Points on a hilly landscape, in no order, each with its height.
From any point a ball rolls to the lowest of the 2 points nearest to it. It stops when none of these is lower. Distance is the straight distance between rows; heights are no part of it.
j225 (h 523): [116 171  96 135 153 105 146 147  96 133 115 144 108 114 145  73 147 168
 102  76]
j73 (h 737): [ 55 117 112 203 152 123 139  86  71 128 149 138 154 115 153 106 106 107
 181 163]
j844 (h 698): [135 162  95 106 147 170  91  74 143  96 128  56 130 122 103 188 101 128
 139 151]
j974 (h 549): [116 133 142 142 108 113 123 130  93 182 108 179 156 135 157 119 134 127
 119 100]
j848 (h 444): [118  81 137 128 104  97 199 118  89  97 148 137 162 175 132 150  91 131
 130 128]
j896 (h 596): [ 80 141  53 156 167 141 147  90  87 122 127 121 136 115 133  83 148 173
 138 119]
j284 (h 422): [110 122  94 141 150 163  90 106 121 167 107 124 152 130 119 110 145 150
 142 105]
j681 (h 557): [101 116 161 131  98 112 147 136  91 201 114 192 153 149 167 148 116 127
 128 125]
j573 (h 481): [ 94 176  94 143 140 134 132 100  55 139 112 147 131  86 141  79 108 156
 136  91]
j865 (h 501): [102  94 160  85 126  88 163 154 146  75 147 129  87 112 127 120 109 169
 174  91]
j254 (h 353): [169 198 141 100 127 158  88 116 140 148 125 135 119  96 124 137 128  93
  87 155]
j424 (h 437): [120 116 192  79 125  74 146 167 128 121 126 110  66 127 105 120  98 143
 191 137]
j176 (h 303): [124  74 128 131 115 137 129 116 171 121 134 146 157 172 140 174 146 163
 131 119]
j947 (h 292): [131 149 161 139 100  86 159 160 122 135 112 188 124 150 173 143 141 148
 108  96]
j957 (h 315): [134 169 171 144  95  89 146 169 127 154  91 183  94 145 174 146 143 160
 128 118]
j477 (h 465): [145  84 126 134 104 133 133 111 104 169 127 135 184 162 130 149 120 121
 120 117]
j905 (h 712): [135 173 119  80 150 151 100  76 146  82 137  73 132 124 120 185  85 109
 127 157]
j562 (h 600): [134  65 123  83 159 107 127 156 177  92 140  99  94 121 112 138 123 113
 172  98]
j977 (h 368): [143  94  82 144 128 153  92 121 182 149 129  97 158 153 112 127 184 149
 118 119]
j143 (h 430): [136 165 166 138 130 122 102 180 186 174 111 144 121 146 125 113 181 102
 108 159]
j388 (h 236): [141 149 182 100 163 149 121 107 109 190 110 141 113 136  85 111 103  85
 144 199]
j856 (h 300): [148 122 102 155 103 119 132 115 108 129 124 148 172 139 148 121 148 134
  98  87]
j41 (h 519): [107 134  85 166 117 120 154 122 139 100 141 164 166 149 172 129 180 147
 107 113]
j184 (h 334): [141 111 104 145 108 115 152  91  89 114 133 141 168 139 134 123 122 137
 120 103]
j987 (h 717): [ 75 120  92 147 157 163 136 144 175 111 132 156 117 141 164 137 177 203
 104 122]
j991 (h 387): [187 124 121 149 101 114 105 170 155 134 137 115 164 135 132 135 160 103
  71  92]
j655 (h 273): [ 75 141 124 162 113 150  85 189 172 181 104 136 161 142 141 109 177 145
 104 116]
j129 (h 664): [165 105 108 119 164 167  96  95 151 100 133  59 123 130  67 142 113 113
 143 149]
j694 (h 448): [141 133 145 121 145 150  91 148 209 152 134 134 141 132 108  97 179  85
  89 168]
j343 (h 646): [ 94 138  97 135 156 141 134 101  83 113 115 105 128 118 104  82 111 176
 151  97]
j279 (h 352): [138 130 146 137  97 132  86 180 190 163 126 138 165 158 117 124 167  87
  86 149]
j46 (h 274): [199  95 147  88 131 102 135 145 150 146 158 134 122 141 115 147 125  64
 105 137]
j700 (h 278): [115  86 196  89 135 100 145 163 124 111 135  91  90 160  87 127  76 122
 161 136]
j21 (h 293): [110 161 115 160 132 139  95 178 145 174 105 130 151 132 137 100 177 145
  89  97]
j372 (h 285): [166 172 160  87 127  88 124 140  89 139 115 110  72  98  91  92  91 132
 163 123]
j294 (h 697): [ 83  88 121 162 121 132 167  86 113  91 129 135 157 166 132 152 125 141
 159 151]
j550 (h 565): [ 98 128 168 151  79 124 124 160 127 192 105 196 153 148 176 151 141 137
 111 127]
j697 (h 813): [ 54  98 156 145 142 161 144 115 129  97 107 146 121 158 121 139 100 171
 173 137]
j145 (h 408): [169 106  69 139 144 150  92 139 190 131 143  78 138 129 111 128 186 132
  91 113]
j561 (h 623): [ 75 135 149 138 112  94 182 118  35 113 141 161 150 135 140 105  80 111
 153 140]
j475 (h 808): [ 67 109 156 152 110 123 169 117  41  99 130 108 141 152 118  92  83 122
 144 137]
j507 (h 575): [100 136  52 158 155 158 119 100  97 147 115 118 142 108 141  96 158 174
 115 105]
j614 (h 774): [ 75  91 116 135 160 138 155 112 154  70 133 108 113 156 116 126 128 189
 169 122]
j450 (h 704): [ 83 131 125 151 128 175 130 143 167 120 122 192 118 133 158 144 162 189
 112 121]
j664 (h 555): [ 85 144 106 153 120 112 151 117 107 110 139 198 156 144 171 132 145 134
 137 125]
j471 (h 393): [128 171 108 122 137 163  81 110  85 160 106 126 130 101 119 128 102 136
 136 106]
j752 (h 680): [ 64 129  92 180 123 140 126 112 128 142 137 177 167 128 188 124 170 140
 139 140]
j347 (h 336): [183 197 152  94 136 132 115 112 123 143 119 135  88  91 121 118 114  98
 113 165]
j952 (h 765): [157 123 139  76 126 114 117 143 105  75 153  63  92  81  80 111  78 117
 154 103]
j669 (h 221): [136  89 178  73 145  88 139 162 140 106 141  95  81 127  88 124  96  92
 176 137]
j847 (h 253): [115  65 142 131 115 156 140 113 161 101 133 158 143 165 130 189 120 174
 139 135]
j200 (h 255): [170 118 158 105 111  66 145 184 157 129 119 147  67 126 159 149 140 109
 141 111]
j182 (h 331): [116  99 184  99 133 153 113 143 163 175 120 165 118 172 114 181 117 135
 151 164]
j80 (h 624): [163  81 110  91 176 126 113 134 174 101 145  95 102 124  97 125 131  98
 154 112]
j100 (h 836): [120 121 156 121  93 153 126 121  48  92 122  48 117 140  91 124  54 129
 118 123]
j434 (h 733): [ 79 101  90 138 166 159 136 118 178 114 125 138 124 154 139 137 167 204
 140 122]
j684 (h 753): [145 111 150  95 127 133 113 138 102  66 146  36  95 110  72 112  74 118
 144 119]
j560 (h 213): [166 162 168  99 144 131 116 120 111 181 111 147 109 133  98 120 113  90
 134 166]
j12 (h 463): [102  92  80 134 150 124 166 116 174  66 149 132 112 143 147 140 159 190
 139 114]
j595 (h 683): [ 75 105 101 158 127 140 153  92 128 101 134 165 156 152 150 149 143 153
 156 145]
j874 (h 216): [159 106 172  74 155  82 152 142 153 123 127 124  65 108 118 112 121  71
 171 172]
j326 (h 716): [ 69 129  97 217 139 142 135  67  56 115 139  93 131  86 135 103 102 110
 165 159]
j252 (h 779): [159 152 110  74 124 121 110 129 112  70 151  66  98  79 102 139  76 135
 140  96]
j779 (h 798): [ 71  97 154 126 155 133 138 125 135  90 113 111 113 161 101 114 103 172
 171 114]
j568 (h 296): [140 103 165 105 165 147 113 124 124 134 126 101 117 159  66 126  88  90
 147 156]
j618 (h 323): [ 98 104 185 102 147 116 130 146 129 123 114 115  94 165  88 128  86 139
 174 131]
j620 (h 446): [135  76 126 151 115 138 151  96  78 137 119 101 169 161 108 145  92 126
 132 127]
j908 (h 467): [151 109  89 169 102 114 144 128 150 103 138 130 175 153 159 132 182 147
  83  88]
j79 (h 585): [ 77 145  80 152 119 113 161 121  95  65 164 169 139 149 136 157 126 126
 184 159]
j559 (h 799): [101 110 151 130 121 116 156 113  64 106 118 115 139 147 104 103  84 139
 147 115]
j399 (h 350): [184 132 165 134 144 116 153 152 179 122 107 118  93  67 159  99 178  57
  92 161]
j463 (h 760): [117  79 109 150 136 129 160  95 128  66 126  48 115 147  80 106 125 162
 158 115]
j260 (h 827): [116 105 145 143  98 160 143 113  37 122 118  65 134 145 105 133  52 117
 119 130]
j156 (h 654): [ 76 130  57 173 133 121 163  89 126  97 151 144 142 148 135 156 176 132
 175 164]
j111 (h 502): [119 182  95 143 136 134 123 122  74 148 108 145 127  98 146  91 131 160
 107  75]
j628 (h 396): [ 57 150 164 121 122 120 168 124  96 110 119 191 110 133 140 120 103 168
 174 136]
j682 (h 279): [188 131 162  97 114  58 145 177 146 139 117 137  66 126 159 140 136  85
 147 150]
j764 (h 436): [158 127  78 153 125 118 136 136 138 107 133 115 148 129 145 111 167 151
  85  72]
j339 (h 486): [138 112 126 164 102 114 136 170 176 105 136 143 162 149 163 145 176 146
  83  85]
j786 (h 477): [162 150 133 119 172 161 119 136 192 119 133 106  96  63 135  97 170  88
  70 153]
j747 (h 817): [152 145 126 126 101 120 127 111  63 152 113 150 149 114 130 127  93 130
 111  89]
j341 (h 316): [199 176 149 105 140 106 125 140 138 139 120 131  72  93 129 102 136  82
 117 154]
j924 (h 252): [159 159 150  87 114  65 137 150  95 127 123 115  74  95 113  82 107 143
 159  94]
j990 (h 338): [ 97 164 160 140 111 110 146 145 117 149  97 199 100 138 170 128 139 169
 142 114]
j444 (h 556): [109 148 101 141 141 100 159 138 126 100 133 168 129 140 160 104 153 161
 114  87]
j207 (h 666): [128 123  84 183  94 125 136  71  61 145 147 150 181  90 170 128 122 109
 121 132]
j357 (h 412): [123  77 149 130 132 127 142 115 108 134 124 115 152 177 104 144  94 131
 143 123]
j660 (h 544): [103  94  92 181  74 129 131 103 130 149 142 158 198 135 177 131 170 122
 114 140]
j427 (h 691): [111 162 105 112 147 161 103 106  85 108 114  77 110 101  89 115  81 167
 149 100]
j543 (h 314): [129 160 126 159 148 118 115 205 161 153 118 113 142 121 130 116 183 144
  79  94]
j393 (h 728): [ 75 117 121 200 138 129 137  80  45 129 138 123 155  97 147  98  85 106
 161 149]
j486 (h 670): [ 94 152  79 138 158 173 110  92  81 131 105  87 125 100 108 107 100 179
 149 103]
j802 (h 581): [136 153 175 153 115 135 116 216 207 142 107 151  92 121 147 169 170 147
 111 138]
j479 (h 376): [126  72 167 112 143 136 145 140 122 149 128 104 141 195  96 163  85 112
 140 144]
j305 (h 503): [112  97  89 190 107 145 130  53  89 151 125 115 176 101 138 134 137 131
 144 137]
j719 (h 568): [124  81 120  94 159 111 130 163 193  95 136 127  80 122 143 144 137 142
 154  87]
j818 (h 282): [133 184 138 104 121 188  88  94 182 135 127 127 146  92 137 127 140 105
  62 181]
j879 (h 297): [133 185 139 125  94 185  85 124 172 149 123 127 158  94 122 112 138  84
  53 185]
j554 (h 251): [197 103 154 103 119  78 136 173 158 138 142 144 112 140 143 155 134  74
 103 113]
j215 (h 522): [112  82 109 114 150 123 146 140 186  75 142 139  99 134 142 147 138 181
 147  91]
j936 (h 669): [ 77 116  68 176 129 130 144  89 123 123 142 157 164 137 161 130 172 138
 155 145]
j505 (h 362): [153 132 122 149  94 142  85 183 192 143 135 110 178 139 104 118 165  86
  71 141]
j162 (h 439): [142 149 177 127 133 135 108 151 198 167 119 150 128 130 120  89 179  83
  89 188]
j378 (h 540): [ 88 120 105 161 119 113 154  95  87 126 146 180 172 141 169 131 130 114
 149 137]
j886 (h 833): [115 114 148 133  74 140 153 112  37  67 140  47 126 135 103 108  74 136
 113 125]
j87 (h 326): [126  67 177 101 134 115 152 154 115 117 138  83 112 181  86 143  71 109
 140 134]
j566 (h 366): [ 83 143 170 121 112 117 158 130 112 137 104 200  97 137 148 140 111 173
 159 128]
j99 (h 321): [174 192 151  75 138 106 121 124 109 121 123 110  60  77 103 104  94 110
 153 154]
j738 (h 421): [130 170 158 144 131 116 104 180 158 178  98 146 117 143 138 119 174 130
 113 121]
j139 (h 432): [170 174  99  92 166 159  99 120 172  98 150  99  96  76 129 137 136 104
  85 135]
j645 (h 328): [171 109 156  93 164 149 123 108 134 134 141 115 126 138  76 134  98  80
 120 167]
j713 (h 826): [160 191 126  97 107 139  96 117  83 146 118 131 127 107 131 164  83 116
 109 111]
j624 (h 570): [ 98 144 170 153  75 128 107 188 162 180  98 177 150 148 160 154 157 134
 102 131]
j160 (h 478): [125  77 104 166 107 135 144  69  97 141 121 115 181 145 125 141 130 131
 139 132]
j914 (h 406): [ 96 112  72 153 136 127 171  94 159  76 149 141 133 155 140 149 175 170
 145 139]
j668 (h 369): [188 165 138 127 154 121 133 163 165 118 122 109  87  62 142 109 165  66
  84 142]
j652 (h 711): [134 161 115  99 142 154 101 111 106  88 128  63 110 110  87 141  71 142
 147 118]
j937 (h 609): [ 72 138 126 139 106  98 181 122  61  74 156 158 153 154 136 128  95 114
 164 151]
j670 (h 498): [188  89  93 135  96 148 102  98 136 146 137  99 172 146 102 159 145 124
 107 125]
j761 (h 319): [170 159 175 127 122 154 121 128 189 147 119 130 129  83 128  91 162  84
  55 180]
j86 (h 830): [153 223 121  91 121 129  91 123 116 131 123 126 115 102 147 167 107 108
  98 119]
j314 (h 407): [172 174  99 119 155 156  89 151 165 119 141  98 114  90 122 129 155 108
  74 121]
j912 (h 818): [ 84 108 153 151  96 141 158 117  21 116 125  84 134 137 122  96  59 115
 121 134]
j584 (h 688): [ 68 121 113 166 120 148 106 124 138 166 121 168 165 136 174 112 167 152
 128 116]
j956 (h 405): [130 162 137 125 146 111 112 156 135 164 104 148 101 144 132 105 152 144
 130  94]
j799 (h 571): [ 76 155  73 151 130 123 155 118 112  82 157 184 139 148 156 142 146 141
 158 143]
j405 (h 578): [ 98 115 123 111 127  92 177 126 129  48 163 146 119 132 133 115 118 166
 156 112]
j591 (h 151): [188 128 171  81 122  66 160 156 114 158 130 130  81 138 119 129  99  90
 150 158]
j113 (h 747): [ 55 141  84 186 150 113 134 101  79 123 159 166 149 114 168 115 123 111
 187 154]
j533 (h 579): [103 139 103 123 130  90 173 124 120  73 151 161 128 139 146 104 134 159
 141  97]
j651 (h 275): [164 111 159  93 162 110 118 139 182 140 136 143 103 135 117 128 144  80
 132 152]
j286 (h 429): [ 47 154 134 139 148 116 155 114  87 125 115 179 124 126 147  94 115 153
 172 119]
j213 (h 299): [196 142 159 103 134  76 136 155 143 135 120 135  70 109 140 110 139  69
 135 151]
j754 (h 332): [138 149 149 161 121 109 114 215 186 146 119 124 151 131 128 132 175 121
  89 106]
j168 (h 351): [ 80  95 167 119 130 161  96 135 144 195 110 162 147 168 121 164 118 133
 153 153]
j68 (h 397): [154 146 172  90 146  77 130 149 146 149 109 136  58 132 124 111 123 123
 181 165]
j542 (h 715): [ 94  80 118 173 112 124 182  79  99  81 122  95 150 168 107 138 129 130
 150 148]
j436 (h 310): [135 105 182  90 154 136 116 138 182 166 131 159 113 168 108 160 131 104
 145 179]
j893 (h 613): [127 114 112 140 176 119 122 216 194 128 130 100 114 123 146 135 187 141
  85  94]
j959 (h 230): [186 119 159 121 114  67 142 197 160 127 124 139  93 123 159 152 153  81
 112 103]
j9 (h 787): [144  98 150 113 113 113 149 123  76  99 133  92 139 142  89 115  73 132
 136 101]
j60 (h 647): [125 129 140 139 102 105 157 112  43 176 123 175 159 122 157 122  90 112
 121 108]
j939 (h 644): [177 106  94 105 175 156  99 113 169 107 145  86 116 114  88 125 132 110
 131 129]
j193 (h 842): [154 201  88 115 146 145  95 149 116 131 120 108  99  93 133 127 127 151
  88  89]
j832 (h 165): [156  90 148  73 162  98 134 145 154 105 138 107  78 104  99 113 113  75
 165 134]
j88 (h 726): [159 163 114  75 154 150 106  87 159  78 151  90 112  93 123 165  96 101
 112 148]
j734 (h 386): [180 186 118 124 166 133 113 172 159 119 131 102  90  67 133 121 153  93
  73 123]
j124 (h 280): [168  92 165  83 140  95 141 150 149 143 143 136 111 159 110 155 107  94
 137 134]
j942 (h 476): [156  73 122 132  97 105 186 105  88 125 145 133 180 173 131 157  99 126
 112 115]
j872 (h 224): [123 167 103 100 115 187  66  76 158 140 135  99 166 117 130 175 125 101
 111 184]
j984 (h 220): [151 140  93 136  87 176  59 131 151 166 125 114 173 123 114 130 145  99
  87 148]
j125 (h 548): [102 156 105 116 162  86 159 161 113 122 124 140  82 119 144  74 145 189
 116  78]
j110 (h 409): [186 123  87 155 104 127 112 142 146 115 137 100 160 126 135 133 168 133
  72  77]
j301 (h 378): [149 166 131 123 121 144  87 127  95 178 102 145 132 114 120 122 119 116
 119 109]
j917 (h 380): [162 153 164  97 167  92 132 134 160 141 108 129  54 113 133  82 144 102
 169 180]
j885 (h 580): [ 93 135 106  95 161  83 165 149 120  99 142 122  89 110 128  70 133 193
 141  84]
j244 (h 687): [ 80 133  98 171 147 177 108  75  73 132 100  84 135  93 119 116  94 158
 158 120]
j613 (h 455): [ 66 154 109 152 155 122 138 106  72 147 114 168 137 109 149  79 125 143
 157 106]
j220 (h 500): [153  67 124 129  96 111 163 112 129 126 146 145 180 178 141 174 126 138
 114 116]
j821 (h 185): [177 142 166  97 134  89 127 144 125 165 119 144  96 142 113 125 120  99
 140 143]
j25 (h 377): [163 142 119 108 151 170  80 103 148 145 132 119 141 124  91 131 134 103
 115 146]
j216 (h 415): [137 135 180  86 127  70 138 164 136 138 111 136  52 135 126 123 108 154
 197 151]
j308 (h 562): [111  77  94 193  72 126 130  79 109 180 154 139 200 113 166 133 149 114
 119 153]
j26 (h 361): [120 119 176  94 167 119 113 142 158 145 112 139  87 159  95 133 109 130
 175 142]
j115 (h 590): [126 139 152 145 141 128 129 222 202 129 113 137  80 113 153 164 173 160
 109 113]
j446 (h 598): [ 65 132 115 149 109 116 170 129  80  55 165 151 137 160 126 151 104 121
 179 169]
j325 (h 398): [138 117 169 134 101 161 108 180 193 138 120 181  95 134 140 178 150 160
 108 125]
j231 (h 811): [151 127 146 109 106 116 151 124  55 157 122 130 140 133 109 131  68 120
 126 105]
j981 (h 247): [164  96 178  78 155  97 149 140 162 138 136 138  83 136 114 137 117  76
 150 172]
j646 (h 461): [161 133 129 116 173 156 101 132 199 133 143 115 115 106 115  94 174  85
  89 155]
j795 (h 615): [ 92 141  97 106 163 113 151 127  94  97 131 101 107 108 104  63 118 191
 146  87]
j306 (h 307): [154 170 150 131 114 163  92 146 178 150 124 129 149 105 111  94 160  77
  60 170]
j453 (h 822): [161 154 122 113  91 138 114 109  58 162 122 136 154 110 140 163  78 120
 105 103]
j23 (h 825): [120 124 143 126  94 124 154 115  53  54 144  58 128 115  91  90  85 154
 132 108]
j794 (h 542): [100  95 128  97 134  83 174 140 134  49 162 112 109 109 128  98 125 170
 162  89]
j748 (h 431): [168 132  85 129 164 143  89 156 174 132 141  93 123 118 118 117 169 117
  91 103]
j443 (h 379): [100 113 141 138 104 142  95 149 157 178 112 167 159 161 147 144 152 137
 123 120]
j39 (h 358): [179 137 153  99 156  90 151 136 157 127 105 122  53  81 158  77 152  78
 153 180]
j10 (h 288): [137 119 177  95 170 139 116 115 164 163 126 144 117 158  91 125 128  87
 139 184]
j484 (h 320): [131  71 156 119 118 165 150 129 162  93 138 176 104 138 122 182 103 175
 134 128]
j834 (h 751): [ 91  91 120 128 160 148 129 117 173 104 122 132 123 162 123 143 138 187
 159 114]
j429 (h 333): [133  97 111 124 149 145  85 144 196 146 136 122 145 165 117 135 170 135
 126 123]
j707 (h 354): [178 116 135  95 165 161 105  94 166 121 148 116 128 118  92 124 128  82
 107 162]
j598 (h 298): [208 105 145  76 141 114 145 128 134 125 157 118 110 104 106 142 102  55
 104 148]
j503 (h 521): [ 93 108  99 176 124 134 133  79  90 150 130 147 177 118 157 115 137 126
 146 127]
j711 (h 777): [159 120 153  89 116 103 132 138  85 102 141  87 109 112  81 115  68 122
 141 104]
j135 (h 537): [108 150  93 163 136 121 145 137 126 122 127 155 152 139 163 102 173 156
  96  87]
j95 (h 264): [134 132 134 144 100  96 151 139 115 127 126 175 156 154 164 132 147 136
  93  90]
j18 (h 727): [146 130 128 114 124 158 108 106  95  89 125  51 119 130  81 158  65 126
 133 132]
j606 (h 239): [127 126  96 157  85 160  62 147 148 180 118 120 179 130 128 112 157 115
  94 122]
j242 (h 601): [133 121 137 130 150 119 115 204 207 123 127 128  98 131 154 151 173 135
 109 101]
j163 (h 208): [132 142 175  94 111  72 152 143  81 134 117 123  96 123 103  91  94 152
 167 106]
j472 (h 740): [149 122 145  98 133 151 107 118 109  67 141  38  98 122  74 139  59 102
 130 146]
j574 (h 365): [ 85  93 145 135 103 152  83 135 145 205 114 166 167 154 146 143 135 130
 140 143]
j58 (h 256): [130 174 119  90 141 190  83  72 175 122 136 110 148 106 134 150 128 105
  91 180]
j340 (h 551): [105 141  72 151 160 131 136 126 116 131 121 132 138 130 150  89 169 174
  99  89]
j413 (h 258): [ 90 134 115 161 100 151  68 165 152 199 106 137 168 131 144  99 165 121
 105 122]
j408 (h 375): [119 101 115 133 127 108 157 106 118  98 132 148 152 156 132 127 122 151
 139 105]
j439 (h 262): [137 120 182  98 165 141 126 123 123 173 119 128 120 159  78 127  98  86
 145 177]
j640 (h 162): [158 132 172  83 115  75 152 152  84 146 126 118  95 136  97 115  81 125
 154 125]
j960 (h 388): [133 123 159 122 106 124  99 164 156 176 120 161 148 170 138 147 152 118
 108 124]
j235 (h 442): [109  69 147 131 120 138 149 120 107 166 129 136 176 180 127 170  99 132
 137 134]
j474 (h 804): [148 143 151 100 107 138 136 126  49 142 122  98 127 128  94 153  44 111
 123 126]
j954 (h 105): [179 116 166  70 105  52 161 166 106 133 138 117  81 120 117 123  94 105
 159 129]
j478 (h 342): [126 147 166 152  94 116 103 211 191 159 116 143 155 148 126 142 170 115
  91 136]
j763 (h 789): [120 141 110 146  95 148 123  76  45 135 119 110 160  91 152 162  64 130
 128 114]
j59 (h 785): [147  88  87 139 140 133 142  92 125  80 131  49 117 120  77 122 124 163
 146 105]
j996 (h 413): [110 146  86 142 142 180  73  97 103 171 106 108 144  97 123 125 120 148
 140 115]
j77 (h 504): [114 132 111 168 100 123 154 150 159  88 146 174 162 149 178 151 176 150
  89 108]
j587 (h 637): [105 134 156 123 106  90 181 122  43 156 120 171 144 135 144 115  83 126
 140 120]
j501 (h 824): [ 54  99 153 146 145 168 123 110 134 138 103 167 135 149 136 149 119 170
 170 136]
j360 (h 681): [160 134  92 116 148 180  89  84 139 113 129  69 130 120  82 160 115 131
 135 139]
j616 (h 411): [146 120 175 115 114 130 110 174 191 152 123 172  96 151 140 175 147 136
 123 142]
j597 (h 355): [119  88 101 148 115 123 159  97 162  89 140 148 154 164 147 158 161 165
 136 122]
j312 (h 374): [179 120 107 146  77 141  85 159 159 147 139 111 182 141 116 138 157  98
  68 125]
j944 (h 755): [ 71 152  64 185 148 115 133 103  83 136 155 169 157 111 176 102 151 117
 159 136]
j109 (h 764): [100 148  60 185 131 128 136  81  68 131 146 150 159  88 165  99 138 122
 143 127]
j53 (h 702): [ 74 139  92 192 135 162 126  60  59 118 119  85 128  72 139 120  90 144
 159 134]
j962 (h 812): [134 136 118 109 114 121 139 110  76  62 145  66 119  93  93 100  83 166
 142  87]
j94 (h 370): [135  89 154 127 114 168 129 147 181 117 129 187  99 133 134 177 133 175
 122 118]
j171 (h 513): [161 101  91 151  81 144  96 115 136 155 126 114 184 142 126 138 161 130
  97 111]
j114 (h 656): [134 125 114 159  94 127 137  91  49 166 133 161 179 100 167 128  99 114
 111 109]
j596 (h 538): [109 125 116 155 119 138 111 103  83 171 114 155 162 114 149 110 122 130
 132 101]
j783 (h 301): [149 105 143 102 163 139  95 142 196 143 138 137 126 155 108 129 161 102
 128 143]
j986 (h 335): [183 129 188 130 129 133 147 131 191 142 113 128 112  82 146  91 170  73
  68 181]
j441 (h 796): [158 152  96  94 117 118 127 122  95  80 142  91 111  87 109 117  88 162
 127  73]
j454 (h 466): [118 113 161  80 135  78 145 161 131 104 137 106  81 112 104  98 110 150
 183  96]
j731 (h 576): [114 154 176 151 100 139 105 192 181 167  98 168 114 142 149 157 168 152
 115 136]
j773 (h 741): [156 156 128  66 170 150 124  90 169  82 140 103  90  60 136 136 105  90
 106 147]
j949 (h 638): [ 77 134  43 172 151 118 173  83 112  99 143 116 132 137 117 126 180 141
 168 154]
j192 (h 414): [166 118 177  99 125  99 130 165 171 160 132 161  93 156 139 167 138 103
 128 158]
j662 (h 385): [129 146 156 105 162 110 107 146 155 160 107 152  86 148 114 113 139 133
 161 125]
j742 (h 618): [ 70 140  40 166 164 130 169  84  86  98 140 105 129 120 116  95 158 159
 158 147]
j590 (h 359): [173 187 123  71 148 108 125 137 130 108 130 101  43  50 127 101 116 101
 138 140]
j265 (h 198): [142 156  93 117  82 186  60 101 159 150 136 105 173 112 126 159 132  94
  84 178]
j940 (h 837): [155 230 104  93 145 136  93 143 124 120 126 108  87  89 139 147 117 128
  95 104]
j112 (h 457): [164 166 128  96 160 168 114 107 191  99 140 107 105  65 149 129 150  96
  66 151]
j83 (h 797): [133 145 129 117 102 150 116 104  51 146 119 103 151 113 122 173  50 121
 123 122]
j466 (h 399): [142 138 102 122 157 167  81 115 134 154 118 114 138 131  97 115 137 134
 131 112]
j790 (h 772): [105 152  64 191 115 139 136  59  59 124 146 122 156  62 161 127 117 124
 144 136]
j190 (h 482): [162  84 111 135 108 152 113  95 113 158 128 106 178 154  98 158 116 118
 121 131]
j582 (h 367): [172 176 143 117 120 137  91 136 118 173 118 144 127 120 114 128 135  94
  99 136]
j422 (h 735): [107  71 125 163 118 124 170  89 117  68 119  66 130 170  93 123 125 145
 151 133]
j674 (h 337): [200 157 155 112 146 109 146 125 149 119 109 122  59  67 156  82 145  75
 115 172]
j134 (h 695): [ 53 134 123 162 117 169 116 138 159 152 117 187 145 133 178 135 166 170
 122 125]
j196 (h 529): [126  97  88 177  66 135 118 111 147 148 125 128 198 145 152 128 181 133
  99 120]
j859 (h 410): [112 108 138 120 111  94 180 115 101  91 143 164 147 159 136 137 105 145
 138 115]
j925 (h 400): [158 117 162 107 118 100 125 156 147 166 126 162 125 167 132 154 132 117
 117 122]
j588 (h 781): [120 142  84 166 102 146 138  63  52 115 124 117 158  85 145 133  94 140
 137 117]
j506 (h 558): [114  86 101 160  89 141 128 122 185 115 136 144 172 168 157 154 187 163
 106 122]
j270 (h 543): [111 101 109 171  72 131 113 154 180 137 125 136 189 161 155 141 177 142
  89 114]

Call two points neighbours if one is among the 2 nearest of the other. Go from one point of each pair to the other, from neighbour to neighbour, staying as low as possible. Name the highest point that can't be avoided.
j265, j954 | j748
j954, j95 | j220
j700, j959 | j124
j847, j832 | j192
j954, j700 | j645

For each start below, name the point where the ball stops.
j405 | j959
j697 | j936
j139 | j265
j343 | j95
j844 | j847
j312 | j265
j996 | j959
j192 | j954
j748 | j265
j284 | j954
j193 | j265
